Points on a hilly landscape, in no order, each with its height.
A ball rolls from a point to whichever of its 2 nearest points has the largest drop for the distance, and stops where none of them is lower. Distance is the straight distance between rows; heights are no part of it.
tuv: [ 1.43 -1.64  1.19 -0.33  0.27  2.10  1.53  1.29  0.60 -0.83 -1.94  0.41
 -1.19 -1.99  0.76  1.57  0.19 -2.68 -1.57  0.10  0.57 -1.85  1.40]  height 790
nurev: [-3.34  3.12 -2.83 -0.74  2.99 -0.65 -3.03 -3.47 -1.34 -0.40  0.62  2.05
 -0.16  2.23  1.22 -1.93 -0.40 -2.49 -2.74 -2.24  0.35  3.78 -1.53]  height 250
gefaz: [-0.59 -0.53  0.25  0.48  1.73  3.29  1.30 -0.89 -0.99 -4.34 -0.52  2.75
 -0.05 -2.59  1.90 -0.44  0.56  0.26 -3.06  0.53 -0.02  0.54  0.30]  height 154
duf: [ 4.40 -3.18  1.46 -0.41 -1.23 -1.18  1.29 -0.97  2.70  0.22 -1.43  0.30
 -2.22 -0.20 -1.84 -1.57  2.25 -0.61  3.11 -0.40  0.88  1.13  4.65]  height 467
motal: [-0.61 -2.80  0.08  1.47 -4.18  0.61 -0.27 -2.21  3.71 -0.69  0.24 -1.65
  1.42  4.67  0.24  2.05  3.70  3.33 -0.48  1.18 -0.08  0.05 -3.37]  height 352
zunun: [ 0.60 -2.79  0.90  0.72 -2.47  0.30  1.76 -1.87  2.05 -0.47 -0.45 -0.17
 -1.22  0.77  1.51  1.69  3.61  0.59 -0.84  0.94  0.89 -1.69  0.05]  height 675
godat: [-0.27 -2.25  1.55  1.05 -2.48  1.81  0.95  0.39  3.63 -0.52 -1.15 -2.50
  0.94  1.80  1.23  2.40  1.65 -2.01 -2.88 -0.71 -0.18 -2.93 -1.78]  height 406
Kanab: [-2.74  2.43 -2.06  1.08  0.01 -3.15 -4.47 -0.51  0.63  2.35  1.05 -0.09
  1.85  3.35  0.43 -1.05 -1.21  1.70 -1.22 -0.94 -1.88 -0.20 -4.04]  height 410
lobof: [-1.74 -1.57 -1.04  0.81 -2.87 -2.04 -3.59  0.62  3.22  0.23  0.63 -0.74
  0.96  3.99  1.66  1.05  0.64  3.51 -1.12 -0.23 -0.89  0.17 -3.21]  height 141
Defet: [-1.42  0.23 -1.15  1.65 -1.19 -0.24 -1.66  0.80  1.14 -0.97  1.38  1.73
 -0.97 -0.33  3.12 -0.06  1.06  3.00 -1.95 -0.37  0.52 -0.12 -0.26]  height 678
bugeg: [ 2.36 -3.70 -0.41  0.40 -3.51 -1.50 -0.86  0.48  4.73  0.39 -0.46 -0.36
 -1.28  0.28  1.76 -0.53  1.03  0.87 -0.43 -1.91  1.04  0.52  2.37]  height 12
Zofu: [ 2.43 -2.41  2.98  0.00 -2.03 -0.88  2.23 -1.71  0.93  0.01  0.80 -2.58
 -0.40  1.85 -2.13 -0.43  3.20  2.08  4.01 -0.95 -0.86  0.76  2.83]  height 792
rosel: [ 0.82 -0.45  1.50  0.37 -1.06  2.17  1.15  3.19 -0.49  0.71 -0.15 -2.21
 -0.27 -1.01  0.61  2.26 -2.95 -3.42 -2.09 -0.43 -0.30 -3.51 -0.11]  height 760
mor: [-0.32 -0.44  1.08  0.58  0.27  2.50  3.00 -1.50 -0.47 -1.04 -0.11 -0.39
 -0.07  0.14  0.16  2.88  1.87 -1.25 -1.57  1.00  0.38 -2.58 -1.34]  height 473
semib: [ 1.31  1.85 -1.08 -1.82  1.08  1.11  1.17  2.41 -2.65  2.23  0.17 -3.03
 -0.87 -3.06 -0.93  2.22 -3.86  0.50  5.17  4.85  1.07  1.08  0.46]  height 128
pezib: [-1.19  1.32 -1.70 -3.65  3.22 -0.46  1.84  0.46 -2.71  0.49 -2.38  1.28
  0.20 -1.74 -1.17  0.73  0.45 -2.19  4.23  0.59 -0.58  1.56 -0.02]  height 402
kime: [ 2.13 -0.45  1.94 -0.73 -2.55  5.44  0.70  1.84 -1.16  0.89  1.18  0.61
 -1.86 -2.21 -1.55  0.95 -3.07 -5.49 -3.52  3.10  3.16 -0.63  2.21]  height 70
nosut: [-1.48  0.44  0.16 -0.60 -0.66 -1.08 -1.64 -0.37  2.15  0.22 -1.55  1.83
  0.12  0.65  1.79 -0.44  0.10 -0.19 -1.68 -2.24 -1.08 -0.90 -1.56]  height 288
Rusim: [-1.22  1.97 -0.04 -1.06  2.81  3.18  2.88  0.91 -4.77 -1.29 -0.65 -0.97
  0.63 -2.51 -1.34  2.59 -1.10 -0.67  1.76  3.02 -0.31 -0.58 -0.99]  height 831
kene: [-2.19  2.25  0.51  2.17  1.75  1.05 -1.02  1.30 -2.74 -2.27  1.04 -0.37
  2.43 -0.59  1.12  0.38 -1.40  2.58 -1.41 -0.33 -2.28 -2.75 -2.67]  height 692
Nugib: [ 2.92  1.01  0.04 -2.86  2.03  0.61 -1.15  2.99 -1.69  1.08 -0.88  0.34
 -2.04 -4.79 -0.18 -0.41 -5.18 -0.84  1.89  1.88  0.37  0.67  2.89]  height 9
Bepug: [-2.98  2.78 -0.29  0.50  2.13 -0.14 -0.19 -0.03 -1.85 -0.29 -0.23 -0.58
  3.21  0.36  0.02  0.14 -0.11  1.53 -0.72 -0.59 -2.72 -1.85 -5.06]  height 672
zuk: [ 4.31 -3.16  0.56  0.20 -1.21 -0.82  1.73 -1.11  3.35  0.29 -0.14  0.93
 -3.61 -1.31 -0.89 -1.05  1.67  0.03  0.55  0.86  2.56  0.26  4.57]  height 509
sen: [-1.60  1.69 -1.84 -0.89  0.68 -2.46 -1.45 -0.59  0.37  0.15  0.15  2.72
 -1.03 -1.46  1.92 -1.96  0.71  0.16 -1.25 -1.78  0.88  1.36  0.48]  height 561
zivav: [-0.05  1.94 -0.20 -2.43  3.52  3.36  1.59  0.63 -3.88 -2.15 -1.36  1.46
 -0.31 -3.05 -1.13  0.83 -1.18 -0.17  2.44  2.39  1.13  1.32  0.23]  height 816
riv: [-0.25  2.49  0.01  0.92  2.20 -0.66 -0.20  1.69 -2.23 -0.39  1.25 -0.17
  0.15 -2.39  0.86 -0.24 -1.28  2.27  0.18  0.33 -0.44 -1.33  0.06]  height 213
gopa: [ 1.39 -0.25  1.35 -1.46  2.23  3.27  2.26  0.40 -1.17 -1.14 -2.75  1.74
 -1.60 -2.97 -0.59  0.85 -0.53 -2.73 -0.89  1.48  0.86 -0.76  0.92]  height 798
guba: [-1.85  2.37 -1.41 -2.96  3.84 -0.59  0.04  0.43 -3.82 -0.22 -0.51  2.37
  0.61 -2.21 -0.58 -1.47 -1.15 -0.95  2.16  0.15 -0.07  2.41  0.27]  height 367
dol: [ 3.14 -2.17  3.01  0.31 -3.83 -0.02  3.39 -1.51 -0.23  0.73  2.45 -3.88
 -0.18  1.77 -3.51  0.86  2.14  1.37  3.76  0.26  0.49 -0.07  2.51]  height 810
Bikig: [ 1.26  0.84  0.88 -0.68 -0.45  3.00  3.29 -0.60 -2.98  1.59  1.54 -3.12
 -0.52 -1.25 -3.12  4.09 -0.42 -2.36  3.19  4.79  1.81 -0.43  0.23]  height 658
maru: [-0.81 -2.08 -0.27  1.45 -3.34 -1.15 -1.36 -0.73  3.78  0.38  0.73 -2.36
  2.20  5.45 -0.53  1.49  1.47  3.99 -0.67  0.54 -2.26 -0.60 -4.79]  height 246
Sovi: [ 0.77  0.95  1.86  0.03  0.94  3.25  1.60  2.13 -2.91 -0.96 -0.18 -2.19
  0.76 -1.27  0.80  2.64 -2.55 -2.17 -1.18  0.83 -0.36 -3.74 -0.27]  height 750
Muno: [-3.57  5.28 -1.16  3.18  3.06 -2.44 -4.00  0.11 -4.58  1.23  2.16 -1.26
  1.54  0.98 -0.50 -4.43 -3.85  0.66  0.12 -2.14 -0.48  2.05 -0.71]  height 529
bar: [-2.46  3.51 -0.84  0.68  1.66 -4.92 -2.09  1.23 -1.56  3.43  1.87 -1.53
  2.72  1.28 -0.87 -1.81 -2.38  0.64  2.27 -1.49 -2.10 -0.12 -1.70]  height 315
roke: [ 2.99 -3.39 -0.50  1.45 -1.55 -0.55  1.04 -0.83  4.49 -0.48 -0.58  2.31
 -3.38 -1.16  0.62 -0.57  4.08  0.56 -0.86  0.60  3.33  0.78  4.75]  height 551
Gadi: [ 0.37 -0.65 -0.13 -1.35  0.60 -0.60  3.13  0.37 -0.59  0.44 -0.44 -2.52
  0.65  0.32 -1.80  2.84 -0.12 -0.72  2.42 -0.38 -1.06 -1.43 -1.30]  height 710
sini: [ 0.36 -0.36 -0.77 -2.01  2.70  0.47  2.51 -1.53 -1.30  1.17 -3.69  1.74
 -0.87 -1.90 -2.19  0.15  1.51 -2.84  3.68  1.41 -0.07  0.75  0.85]  height 429
tus: [ 2.80 -3.14  1.41 -0.28 -3.27 -1.47 -1.58 -2.28  4.19 -0.05 -2.08  0.43
 -1.24  2.34  0.24 -3.37  3.51  2.52  1.36 -2.08 -0.18  2.92  3.69]  height 279
zupa: [-0.96  1.65  0.00  3.47 -1.11 -1.91 -2.48  3.19  1.00  0.76  1.41 -1.85
  0.30  0.22  1.51 -0.33 -1.97  2.83 -1.15 -0.70 -2.40 -2.65 -1.26]  height 239
povu: [-1.86  3.19  0.86  1.32  3.22 -0.22 -1.12  2.90 -4.78 -1.56  1.96 -0.38
  1.43 -2.64 -0.55 -0.38 -2.09  2.58  1.85  1.68 -0.61  0.01 -0.19]  height 287
Nelam: [ 0.43  0.32 -0.30 -1.51  0.59 -3.34 -0.22  1.00  0.19  1.97  0.41  0.06
  0.63 -1.18 -0.29 -0.26 -0.42  1.71  2.43 -1.29 -0.99 -0.77  0.19]  height 217
Sunus: [ 0.87 -1.04 -0.13  0.86 -1.94 -0.07  1.99 -0.56  1.15 -0.09  2.31 -0.73
 -1.73 -0.30  1.25  1.98  2.62  1.83  0.00  0.38  1.89 -1.47  0.67]  height 717
Zemo: [ 2.89 -2.83  1.08  0.00 -2.65  1.49  2.16  0.14  2.06  1.09 -0.51 -0.45
 -2.11 -0.66 -0.48  0.61  0.38 -3.81 -1.52  0.40  2.37 -0.35  3.83]  height 99
Zal: [ 0.23  0.26  0.13 -0.98  0.51  1.14  2.51  0.12 -2.65  1.05  0.85 -3.15
 -0.49 -1.25 -1.92  3.22 -0.93 -0.97  2.83  2.33  0.75 -1.87 -1.37]  height 687
budot: [-1.55  1.86 -1.78  0.24  1.31 -1.34 -2.53 -1.68 -1.54 -1.24  1.97  4.23
 -0.38 -1.54  1.36 -2.74 -0.13  1.01 -2.00 -0.51  0.92  2.44  0.92]  height 598
lelol: [ 3.47  0.21  1.53 -0.41 -2.01  5.89 -0.36  2.57 -3.39 -1.03  2.68 -0.54
 -0.94 -2.61 -0.55  0.86 -4.53 -3.24 -3.09  3.75  2.80  0.14  2.88]  height 95
lipob: [-2.12  2.30  0.41  0.64  2.74 -2.10  1.08  2.06 -2.19  1.22  0.94 -2.16
  2.24 -0.49 -1.02  1.62 -2.57  2.10  1.89 -0.05 -2.57 -2.00 -2.14]  height 370
tasem: [ 2.65 -2.09  1.71  1.35 -2.33  2.10  2.84 -2.46  0.70 -0.28  0.85 -0.44
 -1.42  0.92 -1.82  1.93  4.26 -2.76  0.66  1.74  2.41 -0.39  2.52]  height 114
zolel: [ 3.85 -0.77  0.29 -2.64  1.44  1.71  0.39  3.04 -0.47  1.28 -1.12  0.63
 -2.35 -3.54 -0.52 -1.04 -5.53 -2.52 -0.44  1.94  0.93  0.47  3.67]  height 42
Zib: [-4.08  3.09 -2.05 -0.56  2.50 -1.39  0.35 -1.29 -0.78  0.77 -0.08  0.34
  4.08  2.16 -1.53 -0.05  0.40 -0.11  0.44 -1.19 -2.74 -0.29 -5.62]  height 654
Muk: [ 0.22 -0.21 -1.35  2.52 -1.80 -1.01  0.87  0.64  1.21 -0.43  3.09 -0.49
 -1.48 -0.52  3.00  1.01  1.90  3.87 -0.84  1.01  1.50 -1.56 -0.17]  height 724
padu: [-1.98 -1.77  0.02 -0.82 -0.65  0.14 -1.60 -1.02  4.09 -0.45 -2.82  2.49
 -0.36  1.50  2.27  0.44  1.64 -0.54 -3.13 -0.67 -1.39  0.38 -2.22]  height 325
rep: [-0.15  0.46 -1.96 -2.48  2.38 -2.24 -0.04 -0.76 -0.31 -0.16 -0.34  4.12
 -0.75 -2.69 -0.17 -2.43 -0.24 -0.84 -0.13 -1.36  1.32  2.38  2.13]  height 518
zap: [ 1.72 -1.57  2.19 -1.42 -0.82 -0.03  1.73 -1.53  1.44  0.19 -2.34 -0.58
  0.21  0.93 -0.72  1.10  1.76 -1.75  1.60 -1.93 -1.50 -1.55 -0.50]  height 738
rume: [-3.05  3.03 -0.54  3.38  1.28 -0.57 -4.82  0.40 -3.05 -0.50  1.23  1.24
  1.38  0.34  0.99 -2.56 -1.49  2.77 -2.12 -1.00 -1.73  0.64 -1.20]  height 479
keza: [-1.00 -0.30 -1.62 -1.61  1.53 -1.63  2.48 -1.73 -0.50  1.14 -1.45  0.19
  1.49  1.58 -2.69 -0.16  2.77 -0.52  4.83 -0.55 -0.71  1.99 -0.68]  height 311
ner: [ 0.17 -1.34  0.47  1.43 -0.51  3.80  0.53 -0.36 -0.53 -3.76  0.33  1.73
 -0.41 -1.46  2.54 -0.13  1.01  1.20 -4.67  1.12  1.93 -0.21  0.41]  height 194
kel: [ 1.20 -1.85  1.19  0.98 -1.53  1.62 -0.51  3.47  1.79 -0.59 -1.14 -0.07
 -0.80 -1.16  3.26  0.11 -3.22 -2.94 -4.70 -0.97  0.08 -2.79  1.25]  height 774
sibor: [ 3.22 -4.07  1.58 -0.25 -3.21 -0.18  1.04  0.85  3.62  0.60 -1.40 -0.81
 -1.20  0.78  0.78 -0.14  0.65 -2.17 -0.38 -1.27  1.33 -1.10  3.74]  height 122
safo: [-2.47  1.98 -3.08 -0.88  1.39 -2.09 -3.97 -4.19  1.75  1.32  0.14  1.30
  0.10  3.81  0.97 -1.28 -0.65 -2.39 -2.31 -1.59  0.42  3.07 -3.08]  height 170
purav: [-4.37  4.95 -2.17  1.78  3.93 -4.01 -1.45  0.21 -4.00  2.75  2.03 -1.17
  2.16  1.45 -0.57 -3.28 -2.66 -0.27  1.30 -1.40 -0.04  2.57 -1.07]  height 560
selu: [-3.15  3.66 -1.01  4.27  1.54 -1.43 -5.47 -1.11 -3.63  0.63  1.75  0.04
  0.68  0.76  0.08 -4.05 -3.48  1.75 -1.76 -2.35 -0.47  1.50 -0.43]  height 506
kos: [ 1.66 -2.98  0.13  2.81 -3.17  1.05  1.50 -1.64  5.17 -0.34  0.08  0.01
 -2.48  0.81  0.90 -0.24  4.92 -0.45 -1.80  0.71  3.49  0.37  3.02]  height 601
sinim: [-0.28  1.78 -0.40  2.07 -0.27 -2.10 -1.72  2.30 -1.07  0.33  2.06 -0.42
  0.30 -1.70  1.50 -0.63 -2.08  2.79  0.41 -1.04 -0.83 -2.54  0.45]  height 262
Bor: [ 1.08 -0.01  0.60 -2.96  2.89  4.19  2.13  0.12 -3.46 -2.84 -2.10  2.58
 -0.84 -3.13 -0.99  0.48 -1.30 -1.80 -0.39  2.20  0.46  1.21  1.40]  height 805
Bam: [ 1.71  0.69 -1.32 -3.22  1.37  1.18  2.17  0.63 -1.64  2.07 -2.03 -2.01
 -1.01 -3.34 -1.98  2.33 -2.35 -1.28  6.46  3.50  0.78  1.64  0.74]  height 178
varu: [-1.64  2.62 -1.11 -1.91  3.65 -0.83 -1.59 -0.40 -3.65 -1.35  0.08  3.28
  0.58 -2.07  0.86 -3.21 -1.80 -1.73 -0.31 -2.03  0.46  3.33  0.84]  height 326
gada: [-3.36 -1.07 -0.98 -0.13 -1.58  1.82 -3.34 -0.57  4.28 -1.45 -2.89  2.34
 -0.76  3.10  2.12  1.44  1.56  0.13 -4.81  0.62  0.04 -0.17 -3.25]  height 359
bag: [ 1.72 -2.02  1.47 -0.01 -0.97  3.27  1.88  2.15  1.68 -0.32 -0.72  0.47
 -1.41 -1.73  0.71  0.43 -2.29 -4.10 -4.39  0.21  1.31 -1.71  2.35]  height 781
bufab: [ 2.71 -1.52  1.61 -0.76 -3.30  3.47  2.17  0.91  1.01  1.22  0.62  0.26
 -2.54 -1.09 -1.86  0.67 -0.75 -6.21 -1.89  2.59  3.14 -0.84  3.23]  height 37
Zifa: [-0.06 -3.29  1.47 -0.23 -3.14  0.68 -0.59  0.15  4.22 -1.00 -2.83 -1.67
  1.34  3.55  1.64  1.49  1.26 -0.96 -1.71 -2.05 -0.95 -1.44 -1.68]  height 381
fuzo: [ 0.06 -3.57  0.99 -0.33 -4.70  0.02 -3.28 -1.29  5.01 -0.43 -1.56 -0.68
 -0.60  5.70  0.59 -0.28  3.36  3.47 -1.41 -0.71  0.21  2.33  0.34]  height 514
Kedo: [-1.68  1.23 -1.48 -0.97  1.24 -5.33  0.40  0.44 -0.54  2.65  2.01 -2.32
  3.80  2.12 -2.21 -2.10 -1.45  0.95  4.04 -1.85 -2.79  0.90 -2.17]  height 375
lif: [ 1.07  0.93  1.87  0.90  1.12  4.11  0.66  2.37 -3.50 -4.00  0.92 -0.25
  0.49 -1.83  0.93  1.22 -1.59 -1.45 -2.86 -0.25  0.03 -2.03  0.02]  height 735
Kobi: [-1.31  2.50 -1.95 -0.37  1.25 -4.17 -1.89  0.97 -0.95  1.89  0.38  0.19
  1.51 -0.44  0.45 -1.46 -1.81  0.36  1.78 -2.05 -1.34 -0.44 -0.84]  height 268
duk: [ 1.40 -1.37  0.21 -1.03  1.10  1.86  1.38  1.48  0.92 -2.51 -1.29  3.57
 -1.77 -3.31  1.71 -1.80 -1.70 -0.70 -3.99 -0.22  0.71 -0.13  2.47]  height 96
Kemum: [ 0.17 -2.36  0.44  2.34 -2.52  2.10  2.44 -2.49  3.15 -1.24 -0.48  1.27
 -2.04 -0.11  0.35  1.63  5.00 -0.06 -1.80  1.03  3.02 -0.53  0.91]  height 640
Veron: [ 1.94  0.31  0.16 -0.73 -0.23  2.51  2.93 -1.39 -1.80  1.22  0.88 -0.86
 -2.34 -1.82 -2.19  2.76  0.98 -1.67  2.19  4.15  2.51  0.23  0.88]  height 624
sut: [-0.82  0.30 -0.31  1.25 -1.42 -1.60 -2.30  1.91  1.84  0.40 -0.02 -2.22
  1.34  1.53  1.96  0.38 -0.72  2.41 -1.21 -2.02 -1.84 -2.79 -3.05]  height 212
vis: [-1.41 -1.75  0.20  2.13 -1.19  4.39 -1.32  0.94  0.77 -4.35 -0.36  1.13
 -0.96  0.19  3.45 -0.22  1.03  0.44 -6.43  0.71  0.53 -0.29 -0.47]  height 224
buzes: [-3.38 -0.12 -1.94 -1.29 -1.32 -2.55 -5.38 -3.12  2.75  0.80  0.45  2.06
 -0.59  4.25  0.67 -0.20  0.38 -0.62 -2.78 -1.18  0.13  2.70 -3.18]  height 65
fomi: [-0.94 -1.30 -0.25 -1.02 -0.14 -2.52  1.21 -2.80  0.95  1.19 -0.24 -0.42
  1.91  2.69 -1.43 -0.95  2.73  1.10  4.13 -1.77 -1.74  1.31 -1.65]  height 387
Mati: [-0.99 -0.60 -0.35 -1.60  0.63 -3.10  1.60 -0.28 -0.16  1.20  0.22 -1.44
  2.74  2.08 -1.41 -0.24  0.31  0.91  4.23 -2.03 -3.17 -0.01 -2.41]  height 428
Ful: [ 0.12 -0.15  0.48 -0.15  1.64  2.29  3.68 -1.71 -2.94 -0.49  1.93 -0.51
 -1.05 -1.90 -1.76  3.38  2.46 -0.08  1.41  3.58  1.91 -1.01 -0.18]  height 571
Biluz: [ 1.05 -0.21  1.56  0.79 -0.90  0.99 -0.52  3.58  0.85 -0.15 -0.71 -2.38
  0.08 -0.57  2.73  0.36 -2.67 -2.24 -2.83 -1.87 -0.77 -4.09 -0.79]  height 768
Lelod: [-0.32 -1.33  1.99  0.89 -1.61  2.62  2.19 -1.34  1.00 -0.52 -0.92 -2.24
  0.98  1.83 -0.73  2.78  3.01 -2.50 -1.41  0.04 -0.16 -2.76 -1.74]  height 436
pobi: [-0.76  1.68  1.51  2.42  1.07  2.70 -1.05  2.02 -3.88 -3.70  0.68 -0.57
  1.13 -1.79  1.33  0.06 -1.88  1.41 -2.35 -0.24 -1.22 -1.83 -0.45]  height 715
muf: [-0.56 -3.34  0.12  1.36 -3.97  0.71 -1.13 -0.33  4.17 -0.92 -0.57 -1.28
 -0.54  3.69  2.06  1.25  2.87  2.92 -1.77  0.23  1.33  0.52 -0.62]  height 441
mub: [-1.26  1.25 -1.11  1.73 -0.07 -0.46 -3.18 -0.24 -0.33 -2.01  2.22  4.00
 -1.00 -1.42  3.30 -2.80  0.45  3.64 -2.57  0.02  0.80  1.61  0.57]  height 638
Mulu: [-2.26  2.22 -2.00  0.82 -0.54 -6.24 -4.13  0.37  1.29  2.49  2.85 -0.03
  0.51  1.37  0.51 -1.66 -1.42  2.84  0.67 -1.71 -1.14  0.78 -0.82]  height 414
Vofi: [ 2.81 -3.74 -0.47 -0.28 -2.56 -2.56 -0.85 -0.95  5.21  0.78 -1.34  1.83
 -1.41  0.16  0.62 -2.92  2.19  1.25  0.13 -1.52  1.43  1.90  3.58]  height 149
lag: [ 2.80 -1.10  1.31  1.42 -0.80  1.31  3.72 -3.31 -0.79  0.00 -0.03 -1.55
 -0.40  0.97 -3.49  1.94  3.96 -1.60  3.76  2.31  1.11  0.35  1.96]  height 193
kepo: [-2.14  3.72  1.02  1.45  3.26 -1.20 -0.39  3.35 -4.99  0.69  0.54 -1.25
  2.02 -1.70 -1.33 -0.61 -3.13  1.79  2.62  0.58 -3.08 -0.84 -0.83]  height 341
gaf: [ 5.63 -3.81  3.36 -0.35 -2.64  0.03  0.73 -0.22  2.41 -0.05 -1.63 -1.46
 -1.56  1.23 -1.71 -2.63  1.86 -0.93  1.90 -1.63  0.20  0.65  6.43]  height 422
sopu: [-0.64 -0.09  0.09  0.59  0.59  1.78  3.42 -2.20 -1.27 -1.26  0.39  0.48
 -0.76 -0.98 -1.08  3.01  3.52 -0.21  1.11  1.32  1.04 -1.71 -2.05]  height 516
Zif: [-0.68  0.73 -2.12  0.27 -1.35 -3.62 -4.14  1.05  2.22  1.18  1.54  0.61
 -0.67  0.65  2.13 -1.69 -0.24  2.58 -0.64 -1.28 -0.58  0.49 -0.88]  height 457
luf: [ 0.78 -0.24  0.73 -0.98  2.39  3.21  1.65  0.68 -1.71 -4.96 -0.82  4.93
 -0.28 -3.19  0.10 -1.87 -1.73 -0.54 -3.65  0.06  0.55  1.15  1.72]  height 120
lefus: [-2.05  0.19 -2.69  0.17 -2.48 -2.81 -4.06 -1.80  2.75  0.67  1.54  0.95
 -0.07  3.93  0.99  0.33  1.30  2.55 -1.31 -0.33 -0.49  1.76 -3.50]  height 23
mubap: [-4.15  3.67 -2.73  0.91  3.56 -2.22  0.22  0.09 -3.21  1.74  1.32 -0.01
  3.86  1.56 -1.06 -0.98 -0.05  0.98  1.60 -0.79 -2.67  0.58 -4.26]  height 628
duvu: [-2.44  3.29 -2.45  1.04  0.16 -4.97 -3.26 -0.44 -0.11  2.87  2.26 -1.98
  2.56  2.71 -0.95 -1.64 -2.64  1.86  0.61 -1.72 -1.86  0.52 -3.37]  height 364
Lafo: [ 4.82 -2.77  3.45 -0.36 -2.52 -0.33  0.06 -1.48  3.21 -0.56 -1.61 -1.03
 -1.15  2.49 -0.57 -3.34  4.17  0.95  2.19 -2.41 -0.53  2.36  4.57]  height 362
lonup: [ 1.31 -0.51  0.29 -0.91 -0.01 -0.50  3.67 -2.29  0.12  0.71 -0.94 -0.14
  0.42  0.52 -3.03  1.55  3.33 -0.96  5.07  1.00 -0.17  0.35  0.70]  height 247
gido: [-4.69  4.54 -2.67  2.31  3.72 -3.20 -1.81 -0.88 -2.86  2.73  2.48 -1.30
  2.94  2.21 -1.26 -2.09 -1.11  1.46 -0.49 -0.89 -1.42  1.51 -3.15]  height 594
Baluv: [ 0.88  0.04 -1.25 -3.47  3.50  1.08  1.82 -0.64 -1.42  0.73 -3.64  3.44
 -1.51 -3.03 -2.30 -0.95 -0.16 -1.92  2.95  2.07  0.79  3.31  2.36]  height 456
ramin: [ 2.21 -2.66  2.31 -0.74 -2.00 -0.50  0.99 -1.36  2.12  0.15 -1.32 -1.98
  1.15  2.65 -0.90  0.23  2.71  0.63  2.37 -2.36 -1.15  0.03  0.69]  height 763
nid: [-0.67 -3.40  1.77 -0.54 -3.53  0.25 -1.91  0.06  3.64  0.02 -2.15 -2.12
  2.61  5.21  0.04  0.59  1.53  1.81 -1.10 -2.32 -1.97 -0.06 -2.97]  height 342
Zub: [ 0.87 -1.49  1.32 -1.76  1.31  0.55  2.17 -0.74 -0.17  0.41 -2.50 -1.35
  1.69  0.67 -2.12  2.52  0.69 -2.83  2.68 -0.40 -1.48 -2.60 -0.92]  height 723
buva: [-2.66  3.39 -2.80 -0.83  3.42 -0.29 -1.94 -2.56 -2.66 -1.28  0.48  3.04
  0.50 -0.13  0.93 -3.69 -1.93 -2.77 -2.12 -2.75  0.67  4.25 -0.33]  height 289
tudi: [ 1.44 -1.82  0.99  0.25 -2.08 -0.62  3.41 -1.43 -0.13  0.94  2.98 -2.99
  0.35  0.76 -2.36  2.60  1.21  1.60  3.29  0.95  0.37 -1.03  0.09]  height 834
lumup: [-3.78  3.58 -0.88  2.48  0.36 -1.39 -4.66  0.18 -1.02  0.24  0.81  0.52
  1.37  3.09  1.30 -1.62 -1.52  1.99 -3.08 -1.12 -2.69  0.24 -3.74]  height 446
nomub: [ 2.97  1.84  0.15 -1.66  0.99 -0.31 -0.22  3.03 -2.32  2.07  0.35 -2.26
 -0.48 -3.68 -0.24  1.04 -5.05 -0.12  3.11  2.63  0.36 -0.90  1.79]  height 60
pofa: [ 1.07  1.16 -1.29 -3.63  2.84  0.34  1.26 -0.03 -0.90 -0.26 -1.85  4.12
 -1.93 -3.53 -0.71 -1.83 -0.66 -0.93  0.42  0.70  0.89  2.30  2.43]  height 481
bafib: [-0.71 -0.81  0.15  0.26 -0.68 -1.12 -0.68  0.41  2.04  0.78 -0.93 -0.68
  1.44  1.35  0.56  0.89  0.38  0.53  0.04 -2.21 -1.88 -1.10 -1.91]  height 249
zas: [ 0.50  0.52 -0.47 -0.69  1.12 -1.26  0.05  1.43 -1.29  0.59  1.44 -0.47
 -0.32 -3.29  0.40  0.20 -1.39  1.68  2.43  1.17  0.58 -0.61  1.11]  height 150
poku: [ 3.58 -0.96  0.80 -1.63  0.87  2.50  0.57  2.47 -0.86 -1.19 -0.42  2.88
 -2.45 -3.92  0.54 -0.89 -3.88 -1.57 -2.24  1.22  1.43  0.11  3.28]  height 72

Where does a ball stop that starts at each point below?
tuv | zas
ramin | lefus
rep | lefus
purav | zas
tudi | lefus
ner | Nugib
Rusim | lefus
Sunus | bugeg
Zif | zas
vis | Nugib
